A landscape with many peaks, sampled at points; each row gives a point and its height.
A climber steps from a point to whichever of its 2 nearest points has the largest rise for the distance, and stops where none of them is higher. Distance is the straight distance between rows; heights are no part of it.
j956: [ 32  16   1  -1 -12   2  -1  -9  -4  -8 -18  -4 -16 -15   0  17 -13 -23
  -1 -26 -10  22  15  -4   3 -15 -11  16  -2  -2   2  17   9  -2 -21]  height 198
j894: [-18 -16   4  -8  11   1  -2   0  10 -12  -8  -4  -1  10 -10 -28  14  -1
 -17  -8  30  -4  -4  -4  10  -7 -12 -15  -8   5  -4  11   0  -5   8]  height 193
j672: [ -6  -7  -6  -6  19  -5  18  -4   2 -13  31   2  -4 -12  -9  -2   4 -26
  22  21   3  -3  -7  14   8   0 -25  -6 -10  -4   3  -8   9   7  -6]  height 237
j667: [  2 -23  10   3   2  15   9 -24   0 -18   0  -2 -20  -7  16  -8   1 -11
  35   2  14   7 -10  22   4   7  -7   5  -3  -4 -15   4  -1  -5  -6]  height 376
j175: [-22   6  19   3  30  14   9  16   6  12  -2 -11   5 -11  -6   3  10  -3
 -21  -9  -9 -11  -6 -10 -12  -7  11   3   7  20 -17  -8 -14 -19  -2]  height 158
j981: [-25   9  -5  17  10   1  -2  18   4  12   1   3   9  11  -8  -3   9  21
  -1  -6   8  -5  -2  -7  18  16 -10 -14 -10  11   4   5  22   2  22]  height 351
j320: [  5  -7  -7   4 -24  -6  16   2   8 -19  24   2   2  -6  10  21   1  -1
  17  22  10 -16 -20  12   2   1 -18  10  10 -24  13   0  -5  11  -9]  height 542
j680: [ 21   2   1   0  10 -12  19  12 -16  20   4  -3  14   4  -3 -14   5  16
 -24   8  15   8   8  10   2   5   1   7 -17   3  -3  -4  -9  17   1]  height 242
j119: [ -4  14  -1   2   3   5  12  -9   6   3  18   6  21 -15   3   6  -6   9
  12  28   3  -8 -14   3  -4  13  -1   1 -13 -19   6 -15   1  16   0]  height 179
j853: [ 16  26  21  -3  -1  -8  29   6  -9  15  -8  -5  -2   5  -5  -6   0  13
  -8  -8 -21  -2  -5 -17  -8 -21  22   3  26  13 -16   8 -21  -4   1]  height 426
j236: [ -6  17  -3  -6   4   2  27   7 -19  21  -9 -12  11   4   1  -2  14  15
  10  -4  -9   0  -8  -1 -16  20  30  -3  10   0 -21  -2  -9   0  -1]  height 557
j159: [ 15  -3   0 -18  -5   2  17  -2  -9   4 -13  -2   6   2  -1 -11   7  26
  15  -5   8  -3   7  10   5 -29  -8  -8  -2  10   4  15 -12   9   3]  height 272
j453: [ 20  11   9  -4   6  15   3  -6 -14  12  10  -6 -15   0  14  34 -16   7
  -2  -6   0  12  15   3  18  -3 -10   0  -9   5  18  -2   4   1  12]  height 146
j187: [  8   5   8 -14   2  11  15 -22   7  -3   0   2   1 -11  -5   7  -4  -5
  10  10  -4   1 -13   7   3 -15 -17   4  -6  -1   3   4 -10   2  -7]  height 496
j799: [-17  11 -11   9  12   7   4   2  12  11   9   6  26 -10 -10  -4  -7  10
   2  17 -10 -15  -6   5   4  16   9  -3 -33 -12  -9  -7  13   6   7]  height 153
j525: [  0 -15 -19 -23  -8 -13   2   6 -14 -11   4 -10 -18  14  -1   6  14  -6
  10  -3  -5   0  14   3  -4  -6  19  -8   8   1   1  21  -9  -9   3]  height 298
j353: [ 10 -24   0  -2   6 -23  13 -13   3  10  21   4 -32   8  -2  -9  -2  -3
   9 -15   9  15   2  21   9   3  -8   5   2   3   0   6 -13   4  -2]  height 244
j979: [  4   3   6  11   9  20 -18  -9  10   2  -4   3   9 -15   6  13 -27   1
  -1   6   5   4  16 -11   0   4   5 -11 -31   1  13  -8   7  -3  -1]  height 174
j872: [  2  11  -4 -11  21   1  34   6 -12  13   4 -16 -10  -4 -14   8  -3   8
  24  -4 -10  -2  15   8  12  -7   0 -10  -8   5  -5  14   1 -13   7]  height 385
j751: [  6   7  16   4   0  12 -16 -13   2   4  -1  -4  -8  -6  18  20 -17   5
  -4  -4  -4  10  21  -9 -15   0  31 -11 -10   5  12   5  -9  -9   1]  height 196
j343: [-19 -11  13   4   4  17 -21  -1  -1 -14 -15 -13   4  -2   8   2   2 -22
  -7   0  -1   2  -2  -9 -17 -14  15  -9  13  12  -7  -1  -5 -20  -8]  height 55
j415: [ 14  33   6 -18  -2   8   1   1 -14  18  -7   5  16   2   6  24   2  10
  -8  -4 -20   1 -10  -5   1  15   0  13   8  -1  -8  -9   4  11   3]  height 450
j698: [-18 -18   5   9  16  -2   5   8  10  13  -4 -13   4  -4  -4  -3   4   9
 -26  -6   2  -6  -7 -15 -13   1  26   7   3   5 -13  -1 -24 -13  -2]  height 182
j28: [-10  -5  -2   8   3  -6 -19  11 -14 -13 -12 -10   3  15   5 -15  23 -16
  10  -5   2  -3  14  -3   3   3   2 -14   8   5 -10  -9  15  -9   1]  height 199
j568: [-22 -15  13  12   2   0 -21  -3  27   5  -7  -1  -4  -7  -2  -2 -12   4
 -28 -13   0  -2  -2 -14 -24   3  27   7   5   5  -1   5 -14 -17  -7]  height 205
j464: [ -3  -8  -1  12  -7   1 -16  -1   5  -4   9   6  -5  16   1 -10 -10   4
 -11  16  11  11 -10  23  -4   3   9 -15  -2   4  -3 -15  -2  -4   6]  height 266
j429: [ -8   5 -11 -13   5  -2  -7  20 -23  -4 -11  -1   5  22   5  -7  20  -4
  -1  -8  -3  -3   5   4  -1  19  19 -15   3  10 -19   9   8  -6   4]  height 221
j46: [ 17  10  10   3  -6  -6 -18 -13  13  13   5  14   4  11  -6  -2 -29   7
 -14  10  -5  15  -4  18 -12  10  18  -6 -13   2  -1 -18  -1   4  -7]  height 245
j617: [ -1 -24  -3  10 -13  13   8  -8  -5 -20   7  -1 -12   1  19  -1   9   8
  28  16  18   0 -13  20   6  -3 -10   2   8  -5   1  10  -8   1  10]  height 339
j612: [ -8 -14  -2  -7  11  -7  16  -8   3   3  23  11 -18   8  -9  -9   1 -16
  -3   0   9   2 -17  20  14   3 -29   3   0   0   1   5  -6   2  -1]  height 267
j655: [ 15  25  10  -3 -17  -5  -1 -13   7   7 -12  18 -10 -10   5  12 -26  -1
   0 -31 -21   7  -1 -14  -4   1   8   9   8  -1   7  26  -1   6  -4]  height 220
j401: [  3  13  12   2  28   5  15   0   2  16  -3   5 -10 -30 -16  -2  -6 -21
 -30 -18  -9   3  -3 -11   1  -3 -18  12 -18  -4 -17   6   3  -2  -1]  height 544
j333: [  6  16  -2  10  -4   4 -20   8  18   1   1  15  19  -5  -3  -4 -18 -13
  -4  -3  -5   7 -12  24   3  16 -21   7  -7   0  -5 -32  37  23 -12]  height 581
j755: [ -8  -5  -8  29  -6 -10 -19  10   0 -15  -8  -4   0  10  -1 -20   9   2
  22   4  11  -6  16  -1  11  -2  -9 -20   3  -2   5 -14  25  -4   8]  height 181
j854: [  2   5  -8   4   8  -4 -11   1  20   5   7  18   3  -8 -21   0 -24 -17
 -32   4   3   5  -1  -4   5  -7 -28   0 -17   4  19   0   8   2  -7]  height 428
j662: [-10  -9 -18 -11  -4  -6 -10  31 -11 -10 -13  -6  -5  21   4   5  40  12
 -24 -12  15  -5   5  -8  -5  27  20   5   9  13  -9  12  10  -4   8]  height 256
j161: [-14  -2  -3 -20   2  15  -1  -3   4  -8 -14   5   9  -2   4 -10   3   4
   2  -8  -1 -20  -1  -5   2   4  10  -9 -16  -7 -10  26 -10  -9   3]  height 216
j787: [ 22  20   5 -25   1  12  25  14 -22   5 -14  -1  15  -3 -11  -5   7  26
  -3  10  -6  -3   7 -11   9 -31 -10   6  -1   2 -12  15  -3   6   9]  height 322
j561: [  1  -5  -5  -7   3   0   6  24 -10   7  -8  -5  -3  20  10   3  32   7
 -32 -19   9  -8  -6   6   6  20   8  18   4  10 -20 -10  -2   0  -5]  height 293
j749: [ -4 -20  -8  -3 -16   2  -7  -4   6 -16   7   0  -9  12   4   1   0   6
 -13  14  13   2  -4  22   3 -15   9 -10 -18   1   2   8 -16   1   9]  height 241
j297: [-10 -12  -8  15   3   4   1  -2   4   2  14 -14 -20  -9   2  28  -8  -2
  -9   9  -3  -2  11  -7  -5  11  23   4 -16  -6   5  15 -11 -27   4]  height 247
j844: [  2   7  -3  -1  -3   8  -6  21 -10   5   1  -3   3   8  10  28  19  -3
 -19  -4  -5 -13 -10  17   6  24  -3  26  -1  -5 -13 -19   9  -3 -11]  height 338
j472: [-20 -13 -14  25  -2   5 -11  -2  13 -22   3   7  -5  -2  -6 -13  -6 -22
   9  24   2  -5  -8  -1  -6   4  -8  -8   1  -4   4   0  14 -14   2]  height 194
j758: [ -4  -2   9  -2   4   3   5  -2  -8   4 -11  -8   3   2   3 -10  15 -15
 -11 -12   0  -7  -7   2   2  -5  -7  11  10  -8 -15 -12  -2   0 -10]  height 234
j583: [ -6  10 -14 -10  20   5  22   3  -5  19  21   6  -1  -1  -5  13 -12   7
  26  -7 -13  -1   8  -8  20  11 -12 -14  -7  12   7  16   8   7  20]  height 340
j185: [-21 -27  -5  14   1 -15  11  12  13  -2   1 -13  -5  22 -16 -24  15  11
 -25  -2  20  -1 -13  -2   7  -5   9   2   5   6  -8   5  -3  -6   5]  height 187
j944: [-12 -16  -7  -9   4   1  -1  -9  -2 -20  -3  11  -8   8   2 -20   9 -10
  32   2   0   0  -1   0  -5  -6   2 -25  12  15  -4  29  -8  -9  10]  height 209
j907: [ -1 -18   3   0  -9  -2  -5  -3   6  -4 -14  -4   9   7   4 -35   2  12
  -9  -4  16  -7  -9  12  -3  -3   4   9   6 -15 -14 -12  -5   4  -6]  height 206
j195: [ 30  34  16  -8  -9  13   5  -4 -10  -6 -19  -4  -4  -6  -3  16 -11 -20
 -13 -10 -16  32  -6   2   7 -13 -16  15  -2   9 -13  12  12   6 -17]  height 176
j261: [-12 -10 -12  21   9   2   9   4  11 -21  20   6  -6 -10  -5 -18  -7  -6
  28  33  10  -7  -4   9   2   4 -17 -14  -2 -11   6  -9  14   1   8]  height 212
j591: [  1  -5 -10   4  -2   0 -21  -1  14 -10  11  12  -9   4  -9   7 -18 -17
 -20   9  11   7   4   4   4 -14 -18 -23 -14  12  26  -8   3  -1   0]  height 392
j332: [ 19  25  14   3   2  15   3 -11 -12   5   0 -20  -2  -7   7  37 -12 -11
  -1  10  -6  18   5   0   3  -4  -6   3  -2   6  14 -17   9  -3 -10]  height 125
j12: [ 17  -4  -6 -22  12   2  -5  -4   9  -3   7   4 -10 -10  -4  19 -14   3
   6   0  -3  -7  24  -8   6 -12   3 -11 -28  11  14  23  -6  -5   3]  height 133
j922: [  4  -2   4   9   8  -9  -8  14   1  16   0  -2   7  10   1  -5   7  26
 -30  -5  23   8  14   4   4  12   6  -5 -22  15   6  -5   2  11   6]  height 268
j42: [ -8   0   8   4   4   0 -23  -9  -8   7   0  13   3   8  15 -14  -4   8
  11  -4   6  15  13 -14 -16  13  17 -24  14  10  11  -6  -2   2   9]  height 345
j731: [  7  -8   6   7   3  -2   8 -20   2   6  15 -13  -9 -10   1  17 -15   0
   8  13   1  11  11  -3 -10   4  20   0 -12  -5   9   0 -20 -11  -6]  height 218
j802: [ -6  18   5   1  20   3 -13  11   2  14  -9  -2  18 -15  -4   5   4  -8
   3 -20 -23  -5  17 -14   6   8  -9   3  -5   4  -8 -20  30   8   3]  height 447
j741: [ 18 -15   2  -2  -5  -8  -1 -13   7   5  -2  14  -9 -23  -4  -4  -2   5
 -18  -7   8  -4  10 -16   2  -5 -17  30 -13 -18   7  17 -12   5  -3]  height 349
j747: [ 21  32  23  -4  -8   9  14  19 -17   5 -13   6  11   1 -10  -3   4  15
  -9   2 -24  -2   0 -23   4 -28   2  11  11  10 -26   4   5  -1   1]  height 375
j780: [-14  -2  -7 -16  17   3   2  -2  15  -2   2  13  10   0 -21 -30  -8   2
  -4  12  11  -3  -6   5   5 -15 -15 -28 -15   6   1   2  -5   1  10]  height 217
j379: [ -3   3   5 -11  -3   8  22 -11   3  -2 -10 -12   2 -15 -12   5   4  -8
   3   4 -14 -15  -7 -11  -3 -34 -11  13  12  -7   0  15 -15 -13  -7]  height 422
j804: [ -2   3 -27 -12   0  10   9  -5   1 -13   7  10  -1 -17  -1  18  -3 -26
  34  -3 -14 -15  -3 -20   3  27 -11   6  -8 -13   8   7  20  15 -10]  height 425
j849: [ -4  17   0  -6  -9   9  14 -13 -12   0  -8 -11   5  -3  11  10   8   3
  28   7 -11  -3 -11   1  -6  23  17   3   4 -15 -12  -2   1  -3  -3]  height 479
j20: [ -2 -31   5  14  12   6  -5 -17  -7 -16   0  -3 -24 -12  19 -12   4 -19
  14  -3  18  17   7  -6  -5  21   1   0   4  -4  -4   5  -3  -7   8]  height 341
j739: [-17 -21 -19   0 -14 -14 -10   4  -7 -10  10  -5   1   4   1   9  15 -20
  -4   8  -3 -10  -8 -19  -9  -2   8   7  23 -11  12   7 -11  -7  -1]  height 299
j3: [  5   4 -17 -18  -3 -25   0  -4   7   0   8  18  15  12 -23 -10  -8  -5
   2  10 -13  -9   2  -1  -3  -8   3 -16 -11   0   5  11 -12   4  -2]  height 284
j779: [-20  10   3   8  14   7 -16  11   8   6 -13   0  19  -3   1  -8   2   9
  10 -12  -8 -14  14 -20   4   7   4 -16  -7   7  -3  -1  19  -4  10]  height 393
j280: [-11  -8  -5  12   9   2   6   6  -9   7   9 -16 -24  -7   2  28   2 -21
 -15  -8  -3   3  -5  -6  -7  13   5   8   4  -3  -7   2  -8 -25   1]  height 278
j727: [  2 -28  -3   9 -11 -16  10   4 -13  -3  -1 -25  -4   4  12 -17  10  12
  13  -4  17   9  17   7  -3  -5  20   5   6  -8   2   3  -7   6  -1]  height 271
j9: [  3  11   3 -16   8  16   1   4   0   1 -23  -1  13  -3   4  -7  -4   3
  -7 -18 -10 -16   2   5  17   9   4   4 -30 -10 -31  11  15   2   4]  height 185
j693: [  9  11  11 -11  16  13  -7  -4  10   2  -8   2   9 -20  -1   6 -29   2
  -2 -11  -9  -8  18 -16   6  -1   8  -7 -30   2  -2  20   1  -3   8]  height 154
j621: [ 23  19  11  -5  -9 -17  -4 -11  -4  11  -4  16  13   3 -11 -14 -14  14
   6   6 -12  12   7 -12  -3 -19  -6 -10   8   1   8  -4  -4  15   7]  height 277
j105: [ 18 -14   8   9  -7  -7  -7  -8 -15  -8  -4 -27 -10  -2  17  -1   2  -4
  22  -7   8   8  29   2   0  -2  17   1   2 -14   2 -12   2  -2  -7]  height 246
j27: [ 24 -13  -7 -10 -23 -11  -9 -13   8  -3  -1  15   0 -13  10  -6   4  23
   2  -1  14  -9   9  -4  -3 -11  -5  20  -5 -21  16   9 -15  22   2]  height 304
j960: [-14  -1   7  13   5  -3 -25  -7   7  17   3  14   6  -5   3 -11  -7   3
   8  -2   0  11   1 -14 -27  26  12  -3  26   2  11 -24   2  -3  -4]  height 377
j905: [-12 -21  -1  22   6  -6 -11  -1  -5  -8   7  -7 -20  -5  10   4   9 -26
 -10  -2  13   7  -2 -10  -1  23  -6  10   9  -5   3  -1   4 -11   3]  height 313
j699: [  3 -11  -7 -13 -14  -4  -3 -12   6   9   2   7  -4  -8  12   1   5  31
   3  -6   7  -3  19 -10  -9  -6  17   6  -6  -9  23  22 -22  13  10]  height 263
j822: [ -6   6  -5  -9  -9  -6  -1  -5  -1  -1  -3  -1  16  -4 -12   3   5 -22
  -7   5 -11 -10  -6 -18 -12 -22  -9   4  21  -5  15   2 -10  -2 -12]  height 358
j104: [ 20  -8   8  -2  -1 -11  -1   6  -8   6  -6   2  -9  15   8  -5  16 -11
 -38 -22   6   0  -2  11  11  11  -3  19  -4  -1 -19 -13   0   7 -12]  height 264
j726: [-17  -6   5   7   8  -5   1  28  -3   5   6 -12   5  20  -1   2  17  13
 -22   0   4  -1   1  -8  -3 -24   9 -13  22  33   8  -7 -12  -8   8]  height 110
j292: [  4  -2  12  10  -5  -9 -21  -3  23  14  -4  12  -3   1  -3  -4 -16  12
 -34  -9  -3   3   7  -2 -14  -1  15  12  -5   1   4  -2  -5  -1  -6]  height 225
j674: [ 19  15  -2   3 -26  -7  -1 -28  16 -16  -9  -1   0  -2   1   5 -20  -4
  30  13 -11  16  -2  -2 -10  -2  -1  -6   3   2  23 -12   3  11 -21]  height 514
j319: [ 11  11   7  -5   3  -5 -11   1 -14   9  -4  -4  18   9   4  -3   3   6
   2   1   0   5  14  -5  -4  -9   5 -15   6   6   9 -16  -3   7   1]  height 310
j964: [ -9   3   3  14 -12   2 -17  -5   6  -1  -2   2  14  -2   1  -9  -6   4
  16  17   2  -1  -9   0 -19  -2   3  -7  24  -7   9 -30   6   0  -6]  height 417
j559: [ -2   4  -4 -10  21 -15  11   7   6  10   3   8  17   2 -28 -23   0  -4
 -24   9  -6 -10   3  -7   1 -11  -3  -5 -18   1 -10   8 -10  -1   0]  height 250
j251: [-11  17   1  -3   6  23  -1  21 -24   0  -7 -16   8  13   9  16  18   8
   7   7  -5  -5   3  11   6  -5  -2  -3  12   8  -7 -18  18  -7   7]  height 444
j411: [ -4   8   0  11 -17   9 -10   0   7  -7  -3  10  -2   6   5  -5  -9 -16
  -7  -5   7  -2 -23  28  14  -1 -28   3   3  -8   0 -19  22  10 -10]  height 520
j709: [ -1  -7 -16 -23 -13  -2  -5   4  -2 -14 -15  -8  -1   2   1   1  10  12
  12  -6  -3 -21  21 -10  -1 -16  15  -3  -4 -10   5  24  -4 -12   1]  height 257
j595: [  1  12   9   2  13   7  -6   4  13   7  -8  16   7 -14 -22 -13 -11 -19
 -41  -3  -4   8  -7  -3   1 -13 -27  16 -11   3 -12   1  13   4 -13]  height 476
j919: [  8   4  10   7  -9  -1 -20  -7  11  -1 -14   7  -7   0   7  -7 -17   8
  -1 -21   2   1  21  -7  10 -20  -8 -13  -5   3  16   0  12   4   7]  height 183
j176: [ -9 -30 -10  10  -7 -21   7   0  16   1  13  -4 -14  20 -17 -27 -12   2
 -12   7   2   0 -15  20   2   3  13   9   2 -13 -11   1  -3  -8  -3]  height 207
j647: [ 14  -6   0  -3   3   0 -13  -8   2 -15   2  -4 -15   4   3   7 -15 -11
  19  -2  -6   8  32   0   5 -11  12 -25 -25  11  10   8   6  -9   0]  height 116
j266: [ -4  -7   5 -17   1   8   7  -6 -15 -10   0   1  -4  18   6 -14   9  -4
  13  -1  10   8  -7  16   5 -15  -8 -22   9  14  -1   7 -12   2   6]  height 236
j761: [ -5  33  -8 -26   5  12   0  13 -22   8  -2  -2   4  13   7  38  -3   8
   1   1 -12  -1   0  -2   8  13   0   2  18   3  -3 -13  19   0   9]  height 528
j784: [-24 -18 -18  12 -12 -12 -11  11   3  -4  19   5   9  10  -4  -3   7   2
 -10  26  10  -7 -20  -6  -8  -2   0  -2  22  -4  14  -5 -13  -2   9]  height 294
j955: [ 24  20  27  -4 -17  -6   8 -13   3   7  -9  21  -2  -6  -8 -10 -22  24
   5  -9 -20   9  -2 -15  -1 -15   6   7   2   2 -11  23 -11   8   5]  height 248
j259: [ -9 -14   9  14  -1  10   6   1 -18   0   2 -15   3   2  21 -11  10  10
  11   8  23  11  -6   9  -2   3   1   2  15  -3  -1  -9  -6   4   7]  height 302
j153: [ -3  -3  -5  -2  -2  -3   5  -5   5  10   0  10  -6  -2   2   1   5  10
 -18 -17   7 -15  -3  -7  16  11 -17  17  -9 -14   7  17  -6   3   4]  height 396
j700: [-13  14  12  -1  30  -3   2  28  -4  19   3  -6  14   0 -11   4  18   6
 -14  -7 -13  -6  11 -15  -9  -7   1  -4  15  27   1 -17  -9  -7   1]  height 134
j795: [ 12   4   0 -15 -18   4   0 -29  18 -14  -1  12  -2   3  -6  -4 -20  -4
  21  15   0  11 -22  17  -6  -2  -8 -12  -1   5   6  -9  -2   8 -13]  height 570
j141: [ 11   8   1   6   7 -11  15  14  -1  13  17   0  28 -10  -4  -6   0  18
 -15  30  14  -5  -7  13  -2   5  -6  13 -14 -18  -2 -15  -7  21  -1]  height 210
j989: [  2 -26 -23  -5   1 -17   9   2 -16 -19  20  -8 -16   5   0   8  16 -24
  22  18  -2   5  -3   6   0   5   4   1  13   4  -4  17 -10 -10   4]  height 344
j665: [  2   1  -2 -22  -4   7   8  -3 -21  14  -5  -1  -6  -5  20   7   8  26
   4 -17  15   8  13 -10 -12  17  20  -3   7  -1  11  19 -17   6  10]  height 222
j624: [  6  12  -6 -36  10  17  21  -6 -11  -5 -13  -6  -3  -6  -1   7   4  -7
  11 -10 -11  -7  -7  17  14  10  -3   5 -19 -11 -29   8  11   1   1]  height 155
j47: [  5   0 -12 -13  -2 -15   6 -20  15  -6   5   9   2  -2 -21   4 -13 -22
  25   9 -19  -1   2  -6  -9   1   6 -13  -9   3   5  12  -7  -6 -17]  height 318
j614: [-24 -15  -1  20  -5   2 -20  15  16  -6   0   3   8   7  -7   1  15   8
 -18  11   8  -8 -19   6  -6   1 -10   6  15   9   1 -24   0  -9   4]  height 336
j37: [ -1 -28  -5  -5 -21   4  -2  -6  13 -15 -13  -3  -3   4   4 -21   6  23
 -16  -2  27  -9 -12  17   7 -22  -2   4  -6 -12  -2   4 -17   8   5]  height 211
j92: [ 14  16   2  -3 -16  -6 -14   7  -4  10  -1  17  24  11   8  16   7   8
 -11  -2 -14  -5 -14  12  -3  23   3  20   2  -2  -5 -22   3  18  -9]  height 391
j682: [  2  -8 -23 -17  -5  -7  -2 -14   5  -8   2  15 -13 -12  -5  13   0 -24
  29 -13 -11  -8   5 -22  -9   8  -2  -3   6   0  16  21  -3  -2 -16]  height 361
j939: [  6  -2  13  10   5   9  -9  -1  -2   3  -4 -10 -13   1  13   7  -1  11
 -10 -15  16   3  19  -1  22  -8 -17  -4 -15  -1  14  -1   8  -2  10]  height 166
j975: [  1   4   3   8  -5 -10  26   2 -12  18  -8 -17   8   7  -4 -10  10  18
   4  -5 -10  -5   3 -10  -5 -16  18   8  25  -4  -7   0 -16  -2  -2]  height 478
j238: [-14   6 -11   7   2   0   6  -1  -1  10  23  18  -9  11  -1  12  -8  -1
   8   4  -6   0  -6  -4  14  11 -13 -12   0   5  19   8   1  -1  13]  height 305
j574: [ -3   8  -7   3 -15  -2  -1   0   7   7   4  19   8   6  -6  -5  -3   8
 -19   3   4 -14 -22  11  14  -7 -28   6   3 -11   9  -6   0  12   4]  height 458
j462: [ 26  21  24  -4  14   4  14   6 -10   5 -12  -5 -18 -22 -10   1 -16 -11
  -8 -22 -16   5  10 -12   8 -15  -7   8 -13   2 -25  14   4  -7   4]  height 477
j371: [-14 -17   9  15 -11   8  -8   7   2 -10  -6 -21 -11  15   8   6   2   1
 -13  -3  -4  -1  -2   4   0 -28  20  -1  10   8  -5   2  -6 -17   3]  height 73
j825: [  8  -4   0  -8  -2  13  20 -20  -6 -16   0  -9 -15 -11  17  13  13   1
  53  13   2   1 -12  12   1  21   3   5  -1  -4 -13   6   2   0  -6]  height 416
j620: [  2   1   2  12   8 -10 -10  13  -5  17  19  11  10   8  11 -10  -3  19
  -9  10  27  15  -1  15  -2  29  -2  -7  -4   4  10 -22   3  20   8]  height 295
j123: [-21   5  -2  20  14   8  -7   5  12  20  11  15   3   3  -3 -19  -8  22
   1   6  12   5 -12   7   5  32  -7  -9  -4   0   0 -16  19   5  19]  height 321
j121: [-21 -34  -3  14   5  -5 -33   7   7 -16  -8  -8  12  -1  -1  -5   7 -11
  -8  14   2   5  -4 -12 -23  -1  23   1  12   9  -7  -9  -6 -16   0]  height 37
j11: [  5  25  16  -4  17   3  27   6  -9   7 -14 -16 -18 -10  -7  -4  -7  -1
  11 -26 -19 -10   9  -3  10 -19   2  -4   3   2 -19  10   2 -15   6]  height 432
j527: [ 31   6   6   0 -10 -10   0 -18 -10  -7 -11 -17 -14 -15   9  15  -4 -24
  19 -15  -3  17  21  -8  -6  -1  -1   9   5  -8  10  -9   5   1 -20]  height 219
j267: [ -1   6 -15  -1 -14  -1  12  16 -19  -5  19  -4   8   8   9  17  14   7
  11  20  12 -10 -11  13  12  -2 -17  -2  11 -10  16  -5  -1   9   7]  height 454
j895: [-18  -4   5  15   6   9  -7  27  -7  -4  -2  -9  16   9   5   0  34  12
   2   5   2  -3  -3  12  -2   5  -9   8  12  16  -6 -32   5  -3   4]  height 383
j578: [-24 -16  12  24  12   2  -6  16  -3  -4   0  -9 -10  16   4   3  13   0
 -14   1  -7   9 -11  -4  -6  -6  13  -2  28  28 -10   1  -7 -21  16]  height 90
j164: [ -1 -27  -9   9 -15 -22  -6  -9  21  -2  17   5 -32  13  -1 -15  -6   0
  -8  -3  12  10   3  18   3  14  11  10  -7 -14   6   6  -1   6   3]  height 223
j337: [-16  -8   4   9   4  17  -4 -15   9 -16  -9   7  -7   0  -2 -19 -13 -12
  24   8  -3   2  -1   3  -5  -6   1 -22  -1   2  -5   7   5 -17   3]  height 188
j103: [  7  16 -15 -18  -9 -10  11  -6   0  -9   7   8  14 -14  -3   9   7 -26
  16   4 -13 -12 -13  -7   3  15 -18  12   2 -21   8  -1  14  22 -15]  height 498
j671: [ -4  19   3   9  10   5 -10   6  11   7  -3  11  26 -24  -8   3   4 -10
  -6 -13 -24   3  -2   3  -4   7 -17  22  -4   3  -5 -28  34  21 -11]  height 510
j635: [ 10  19  11  13 -19   6 -20  -6  11   6 -22  12   2  -1   9   6 -21   1
  -7 -29 -13   7   6  -3   3  -6  -2  11   5   2   6   6  18   6 -10]  height 202
j71: [  1   2  -2 -14 -16  -7  21  -9   2 -11  13  -5   8  -9   3  15  11 -18
   4  18  -1  -9 -31   7  -5   7 -12  23  13 -22   1  -1 -13  11 -17]  height 456
j403: [ 13  20 -10  16 -25  -6 -18  -5  18  -7 -10   5  14  -7  -9  -3 -20  -6
  13  10  -2   8  -3  -4 -18 -11  -6  -2  24  -8  24 -24  15  10 -23]  height 464
j86: [ 11  -5 -13   0 -11 -14   8   8 -19 -14  27 -13  -9  15   8  22  10  -7
  21  24   4   3   2  14   4   6   2  -1   9  -4  12   0   0   1   1]  height 395

Where does a climber stop that starts at each point below?
j955 | j795
j726 | j464
j894 | j103
j9 | j320
j119 | j333
j12 | j236
j337 | j236
j956 | j236
j332 | j236

Call two points neighbours if one is among the 2 nearest of the other. Go from one point of each pair to the other, from neighbour to neighbour, staying as high as possible. Name the lowest point that can't be avoided.
j103 and j236 | j185
j103 and j320 | j71
j761 and j795 | j784
